Each scene shows the same named points in several views. A view is turned or mirrored, and shifted as a whole, has a little noise and may leave points out.
In the rows, zero is written as 128.

Scene 1
View 1
Z932: [117 207  87 165  94 127 137 181 117 135 142 136 130 113 129 114 121 151
 102 130 117]
Z427: [ 78 191  52 168  74 130  85 186 124  95 142 115 115 109 106 130 146 124
  73  94  75]
Z196: [204 151 154 117 108 101 236 138 128 123 164 142 114 164 135  87 131 203
 173 161 184]
Z540: [104 232  66 176 102 138 103 191 112 135 122 135 135 102 122 131 148 136
  64 111  99]
Z720: [113 231 104 181  95 129 154 187 113 166 156 163 151  93 148  99  65 158
 126 166 131]
Z106: [115 175  68 148  84 126 111 174 125  88 135 108 104 133 102 129 180 136
  80  91  93]
Z262: [170 199 128 145 114 118 192 164 119 148 147 149 131 133 141  98 122 182
 136 157 159]
Z942: [172 181 122 135 110 115 184 158 120 125 144 135 118 146 127 106 151 179
 127 137 151]
Z392: [ 86 180  66 164  68 127 104 179 124  99 150 120 116 115 110 120 129 131
  96 107  87]
Z833: [108 213  93 173  89 127 138 183 118 144 151 147 138 103 135 107  95 150
 115 145 118]
Z670: [143 160 102 138  87 113 158 158 129  97 152 120 109 144 114 111 151 161
 123 119 125]
Z81: [185 178 119 129 116 116 185 156 120 119 134 128 114 154 122 111 170 180
 118 129 151]
Z511: [116 210  80 163  98 129 124 181 116 125 133 132 127 115 121 122 145 145
  86 117 109]
Z216: [113 195  81 161  91 127 127 177 120 116 140 130 122 118 119 118 138 146
  98 118 109]
View 2
Z216: [134 144 136 132 155 132 116 145  88 125 108 155 115 144 138 142  93 137
 128 130 160]
Z942: [109 149 135 120 188 159 137 142 101 112 125 132 135 112 155 142 166 155
 115 193 154]
Z511: [122 139 139 137 168 132 113 141  84 122  99 156 124 144 139 146  88 139
 125 125 168]
Z427: [157 143 139 137 141 113  99 150  82 135  99 164  97 173 122 143  58 128
 141  99 158]
Z106: [156 156 149 140 182 118  87 151  97 127  99 146 103 184 105 156 106 137
 146 124 146]
Z540: [114 130 144 151 168 126 104 137  74 122  78 168 130 151 136 150  58 138
 122  97 182]
Z196: [109 157 124  93 182 178 164 145 112 110 161 111 135  75 174 132 226 160
 106 250 140]
Z932: [127 137 133 128 149 137 124 144  84 125 111 155 115 131 147 138  94 135
 124 137 164]
Z670: [143 157 138 124 174 138 117 149 101 122 123 139 113 148 129 144 143 143
 133 165 143]
Z833: [116 127 125 123 128 141 141 139  78 126 117 161 122 105 169 131  80 134
 112 137 176]
Z262: [ 93 141 129 114 170 165 154 134  93 113 129 138 144  83 176 133 155 154
 101 194 167]
View 3
Z833: [114 120 128 142 120 117 122 102 125 151 139 119 186 126 120 107 126 159
 134 156 127]
Z392: [136 125 156 118 128 134  90 111 108 153 121 156 146 115 147 105 138 113
 162 168  94]
Z720: [100 117 112 154 113 110 136 100 134 152 152 105 219 131 105 101 120 187
 123 159 140]
Z81: [123 140 127 133 130  93 117  90 134 146 119 108 108 146 138 127 100 121
  85  48 150]
Z511: [129 118 141 120 126 118 118  92 117 161 109 141 136 127 124 123 134 135
 148 144 127]
Z942: [115 139 126 138 127  95 117  94 135 144 128 104 130 144 134 120 100 131
  88  62 146]
Z196: [102 161 112 160 123  76 106 104 148 125 165  69 149 157 146 106  73 126
  30   4 151]
Z216: [128 124 145 124 126 121 108 101 116 157 119 139 142 126 133 116 129 129
 144 143 118]
Z262: [107 136 113 149 122  91 129  93 141 144 143  89 163 147 121 114 100 156
  81  73 155]
Z540: [132 105 143 112 129 125 130  85 114 172  95 153 134 119 112 132 145 151
 172 175 132]
Z670: [129 143 143 128 129 111  90 107 123 145 129 125 123 135 153 110 113 103
 107  88 116]
View 4
Z81: [ 75 113  99 125  98 161 119 143 137 181 124 162 101 144 149 139 169 190
  55 142 122]
Z540: [113 104 135 142 143 105 118 124  94 101  47 128  87 119  97 126 143 179
 140 131 139]
Z216: [103 110 119 137 135 121 134 126 117 112  93 123 105 120 128 123 145 166
 124 131 122]
Z833: [ 87 111 125 132 136 144 103 112  79 102 103 121 116 154 112 123 108 141
 106 139 121]
Z932: [ 94 111 119 136 133 130 128 121 110 113 100 123 111 129 128 123 138 158
 118 133 122]
Z670: [ 89 114 100 134 118 139 144 135 147 145 133 135 114 122 161 127 166 173
  94 132 111]
Z942: [ 76 114 100 123 105 164 114 136 126 167 131 150 113 152 148 137 152 175
  58 139 119]
Z196: [ 49 120  81 114  83 203 110 134 137 195 191 157 135 179 178 141 152 157
  11 145 101]
Z720: [ 79 115 128 126 136 157  89 102  59  96 112 117 126 171 108 119  88 125
  95 142 118]
Z392: [113 109 119 144 146 103 154 122 129  90  97 109 109 100 137 115 146 158
 152 126 113]
Z106: [114 107 114 143 131  99 160 140 153 126  82 131  92  90 142 125 182 194
 138 125 125]
Z511: [103 107 123 138 134 119 126 126 111 116  78 131  98 122 118 125 148 174
 124 134 127]
Z262: [ 65 116 105 120 106 177  95 125 100 156 134 149 118 172 136 137 131 157
  50 146 119]
Z427: [124 106 127 149 151  85 157 126 130  86  71 110  98  87 128 114 159 171
 171 123 124]

Which points are out of place in each view (at most two, in the order of its rows)? Write none if all are in place.
view 1 => Z932
view 2 => Z427, Z670
view 3 => none
view 4 => Z833

Scene 2
View 1
Z60: [151 145 137 153 117 133 150 152 150 122 117 122 139 142 105 120 104 144
 111  81 119]
Z276: [136 167 118 132 110 149 134 108 137 115 112 146 138 110 140 111  88 136
 113 105 123]
Z380: [141 169 132 140 124 153 146  97 134 122 113 128 135 106 139 107  98 140
 112 100 111]
Z662: [119 152 143 126 102 130 127  99 147 124 119 134 133 138 141 109  92 148
  93  89 106]
Z280: [113 147 136 121  89 124 117 110 150 119 120 147 135 147 140 114  87 147
  92  90 112]
Z411: [156 155 129 154 123 143 152 145 144 119 115 123 140 126 109 118 103 140
 119  89 123]
Z963: [142 156 135 143 118 141 144 121 143 122 115 125 136 128 124 113 100 142
 109  90 114]
Z563: [157 163 148 155 141 154 163 109 137 130 115 104 135 114 122 108 113 144
 114  89 102]
Z331: [138 166 126 137 116 150 139 105 136 118 111 135 138 110 138 108  93 138
 111 102 117]
Z987: [132 151 127 134 101 133 130 132 146 116 116 142 138 137 125 117  90 141
 106  92 122]
Z876: [139 154 145 144 118 137 145 118 145 126 117 121 136 132 124 112 103 146
 104  87 109]
Z761: [135 171 111 128 108 153 132 104 135 112 109 151 139 102 145 110  83 132
 116 111 127]
Z769: [142 147 156 147 122 133 149 122 149 130 121 109 133 143 117 113 110 152
 101  77 100]
Z311: [134 160 113 131 102 144 129 123 141 111 113 150 141 119 134 115  85 135
 112 103 129]
Z530: [128 131 159 139 100 111 133 139 160 128 125 122 135 171 112 120 105 155
  90  69 104]
Z847: [132 159 122 132 103 140 130 119 142 115 114 145 140 124 134 115  88 138
 109  99 123]
Z49: [176 173 111 164 141 169 167 143 131 112 107 125 144  91 111 116 103 129
 139 104 134]
View 2
Z60: [128 119 147 123 127 133 102  95 123 142 162 152 126 115 100 100 125 113
 154 138 141]
Z530: [165 121 147 135 110 148  93  74 143 128 165 133 120 103 110 107 111 136
 146 132 136]
Z847: [150 122 150 121 134 132 146 118 141 139 144 147  95 106 100 113 140 116
 172 132 151]
Z662: [167 130 148 135 128 144 140  94 152 123 143 141  91 109 116 127 133 123
 159 123 151]
Z411: [118 119 147 119 135 128 115 105 120 144 154 157 119 118  97 102 131 105
 160 138 147]
Z311: [148 118 150 117 135 129 150 126 141 143 143 149  93 105  96 110 142 116
 176 136 151]
Z280: [180 123 149 129 121 144 140 102 157 129 146 132  90  97 109 120 130 135
 166 129 146]
Z380: [131 133 148 128 146 133 151 107 134 129 136 162  94 125 112 127 147  96
 163 124 157]
Z963: [135 126 147 127 134 133 128 100 132 134 147 153 107 118 107 115 135 108
 158 130 149]
Z49: [ 77 121 149 108 157 112 134 129 102 153 145 182 118 135  89 102 153  75
 169 138 158]
Z769: [137 131 146 137 127 142 107  76 132 125 155 152 118 121 116 116 124 112
 143 125 144]
Z876: [134 128 146 129 133 136 118  93 130 131 151 153 112 119 109 112 130 109
 152 131 147]
Z331: [132 128 149 126 142 130 145 109 133 132 140 159  97 121 107 121 144 100
 163 127 155]
Z563: [110 138 145 134 145 133 123  86 120 125 145 169 113 138 117 124 138  88
 144 122 153]
Z987: [149 120 150 121 131 134 135 112 140 138 149 145 101 107 101 111 133 118
 167 134 149]
View 3
Z60: [ 86 144 124 161 156 147 127 136 123  96 171 120 113 124 136 135 138 151
 131 132 138]
Z380: [ 91 125 174 152 143 123 122 131 154 126 158 125 127 136 133 114 143 159
 124 152 116]
Z276: [ 98 119 165 164 133 131 115 120 148 117 151 137 133 146 133 125 145 169
 117 159 122]
Z331: [ 96 123 167 159 137 127 119 124 150 120 156 131 129 140 133 120 143 165
 121 155 120]
Z876: [ 90 138 144 152 151 137 130 134 135 104 169 123 115 127 133 121 134 153
 126 140 130]
Z963: [ 92 135 149 156 147 135 127 129 139 105 166 126 120 130 134 123 138 158
 125 145 127]
Z662: [109 126 159 140 136 132 135 111 141  89 166 144 117 130 130 106 121 169
 113 163 125]
Z311: [102 121 150 170 132 136 115 114 140 106 151 141 134 146 133 135 146 172
 116 160 129]
Z761: [100 114 170 169 128 129 109 116 152 123 146 139 139 151 133 129 150 173
 115 164 120]
Z769: [ 90 145 143 139 157 137 140 135 133  95 177 120 105 117 132 112 125 148
 127 137 131]
Z847: [102 124 151 164 134 136 119 115 141 104 156 140 129 141 133 129 141 170
 116 158 129]
Z987: [100 127 143 161 138 138 121 118 135  97 161 138 124 137 133 129 138 166
 118 154 130]
Z563: [ 78 141 165 146 161 126 130 149 148 128 169 107 116 124 134 112 140 143
 136 133 121]
Z49: [ 68 135 151 187 154 135 100 153 146 149 151 104 137 143 139 149 170 145
 141 127 126]
Z280: [115 124 146 145 131 137 135 101 133  79 164 154 118 134 130 114 123 176
 108 167 129]
Z530: [104 145 117 138 152 148 147 120 115  63 183 136 100 114 131 118 114 157
 119 144 142]
View 4
Z411: [105 130 119 136 102 104 138 143 106 173 120 116 125 130  99 142 123 122
 130 126 158]
Z987: [ 98 128 141 140 109 111 125 142 119 179 118 138 126 121 107 142  94 104
 127 136 143]
Z963: [ 93 126 130 137 106 110 133 143 123 179 127 127 122 122 106 145 108 107
 129 136 162]
Z761: [ 95  93 149 153 107 112 121 168 120 188 106 132 118 111 100 123  93  87
 123 144 139]
Z380: [ 83 100 134 143 102 113 131 162 133 186 125 123 114 113 100 136 109  94
 130 145 167]
Z331: [ 89 106 139 144 105 112 128 159 127 185 120 128 115 115 101 133 102  94
 127 141 156]
Z276: [ 93 104 145 147 107 112 123 160 122 186 113 131 118 115 102 130  96  92
 125 141 144]
Z280: [ 89 137 157 137 115 119 118 131 135 177 128 159 126 115 119 153  70  93
 124 143 141]
Z876: [ 93 133 126 134 106 108 136 138 124 176 131 128 122 124 106 150 112 113
 131 134 167]
Z662: [ 80 129 148 137 112 118 124 137 142 181 136 150 120 114 117 152  83  93
 128 145 156]
Z49: [111  97 108 148  94  98 142 173  95 182 104  91 117 128  80 121 145 118
 128 126 163]
Z530: [ 95 172 134 121 114 111 132 105 126 166 144 150 134 131 123 171  91 122
 130 132 157]
Z311: [102 114 146 147 108 112 121 152 115 182 109 137 124 118 102 133  90  96
 124 137 135]
Z847: [ 97 118 145 143 109 112 122 149 119 181 114 138 124 117 105 137  92  97
 125 137 142]
Z60: [107 148 120 129 105 103 137 129 108 169 125 123 130 134 104 151 117 124
 128 125 159]
Z563: [ 81 114 112 134  98 109 146 152 131 181 139 110 115 120  98 146 133 112
 136 140 190]
View 5
Z876: [113 117 132 129 127 129 148 105 120  89 130 151 150 123 131 120 119 146
 129 117 142]
Z963: [115 116 131 132 127 137 144 102 123  90 121 148 149 120 129 120 116 146
 124 114 138]
Z411: [107  96 125 148 131 133 150 100 118  94 141 145 150 123 118 122 122 152
 131 121 141]
Z276: [118 117 130 147 131 160 136  94 129  95  92 136 147 117 123 119 106 144
 110 102 133]
Z530: [103 142 126 124 129 117 162 124 120  87 133 181 155 113 163 118 138 130
 122 145 151]
Z563: [126 108 141 109 120 125 134  97 116  85 141 139 147 132 116 121 109 158
 145 100 137]
Z380: [129 112 140 121 123 146 128  91 124  89 109 130 145 125 116 119  99 152
 127  89 131]
Z280: [112 149 128 136 131 149 147 113 131  94  87 163 151 107 157 116 119 126
 101 125 140]
Z847: [112 120 125 149 133 154 143 100 129  96  97 145 149 115 131 119 114 139
 109 113 136]
Z311: [111 115 123 161 134 160 143  98 130  98  93 140 151 114 127 119 113 141
 106 114 136]
Z662: [118 146 134 122 125 143 140 111 128  91  95 157 148 112 149 117 114 133
 111 114 139]
Z987: [110 120 125 148 133 148 148 103 127  94 105 150 150 114 134 118 118 139
 112 119 138]
Z769: [116 127 136 112 123 119 148 110 116  86 140 161 150 121 140 119 122 144
 135 122 143]
Z49: [115  66 127 160 132 144 140  81 118  96 144 118 148 132  85 125 110 169
 140  99 133]
Z60: [103 107 124 143 131 125 158 108 118  91 146 159 152 121 131 122 130 148
 132 131 145]
Z331: [122 116 134 136 128 152 135  94 126  93  99 135 146 119 123 118 105 147
 118 100 133]
Z761: [120 113 127 154 131 168 133  89 132  99  82 128 146 117 117 119 101 144
 106  95 130]

Which points are out of place in each view (at most two, in the order of its rows)? Write none if all are in place.
view 1 => Z987, Z876
view 2 => Z49, Z331
view 3 => none
view 4 => none
view 5 => Z380
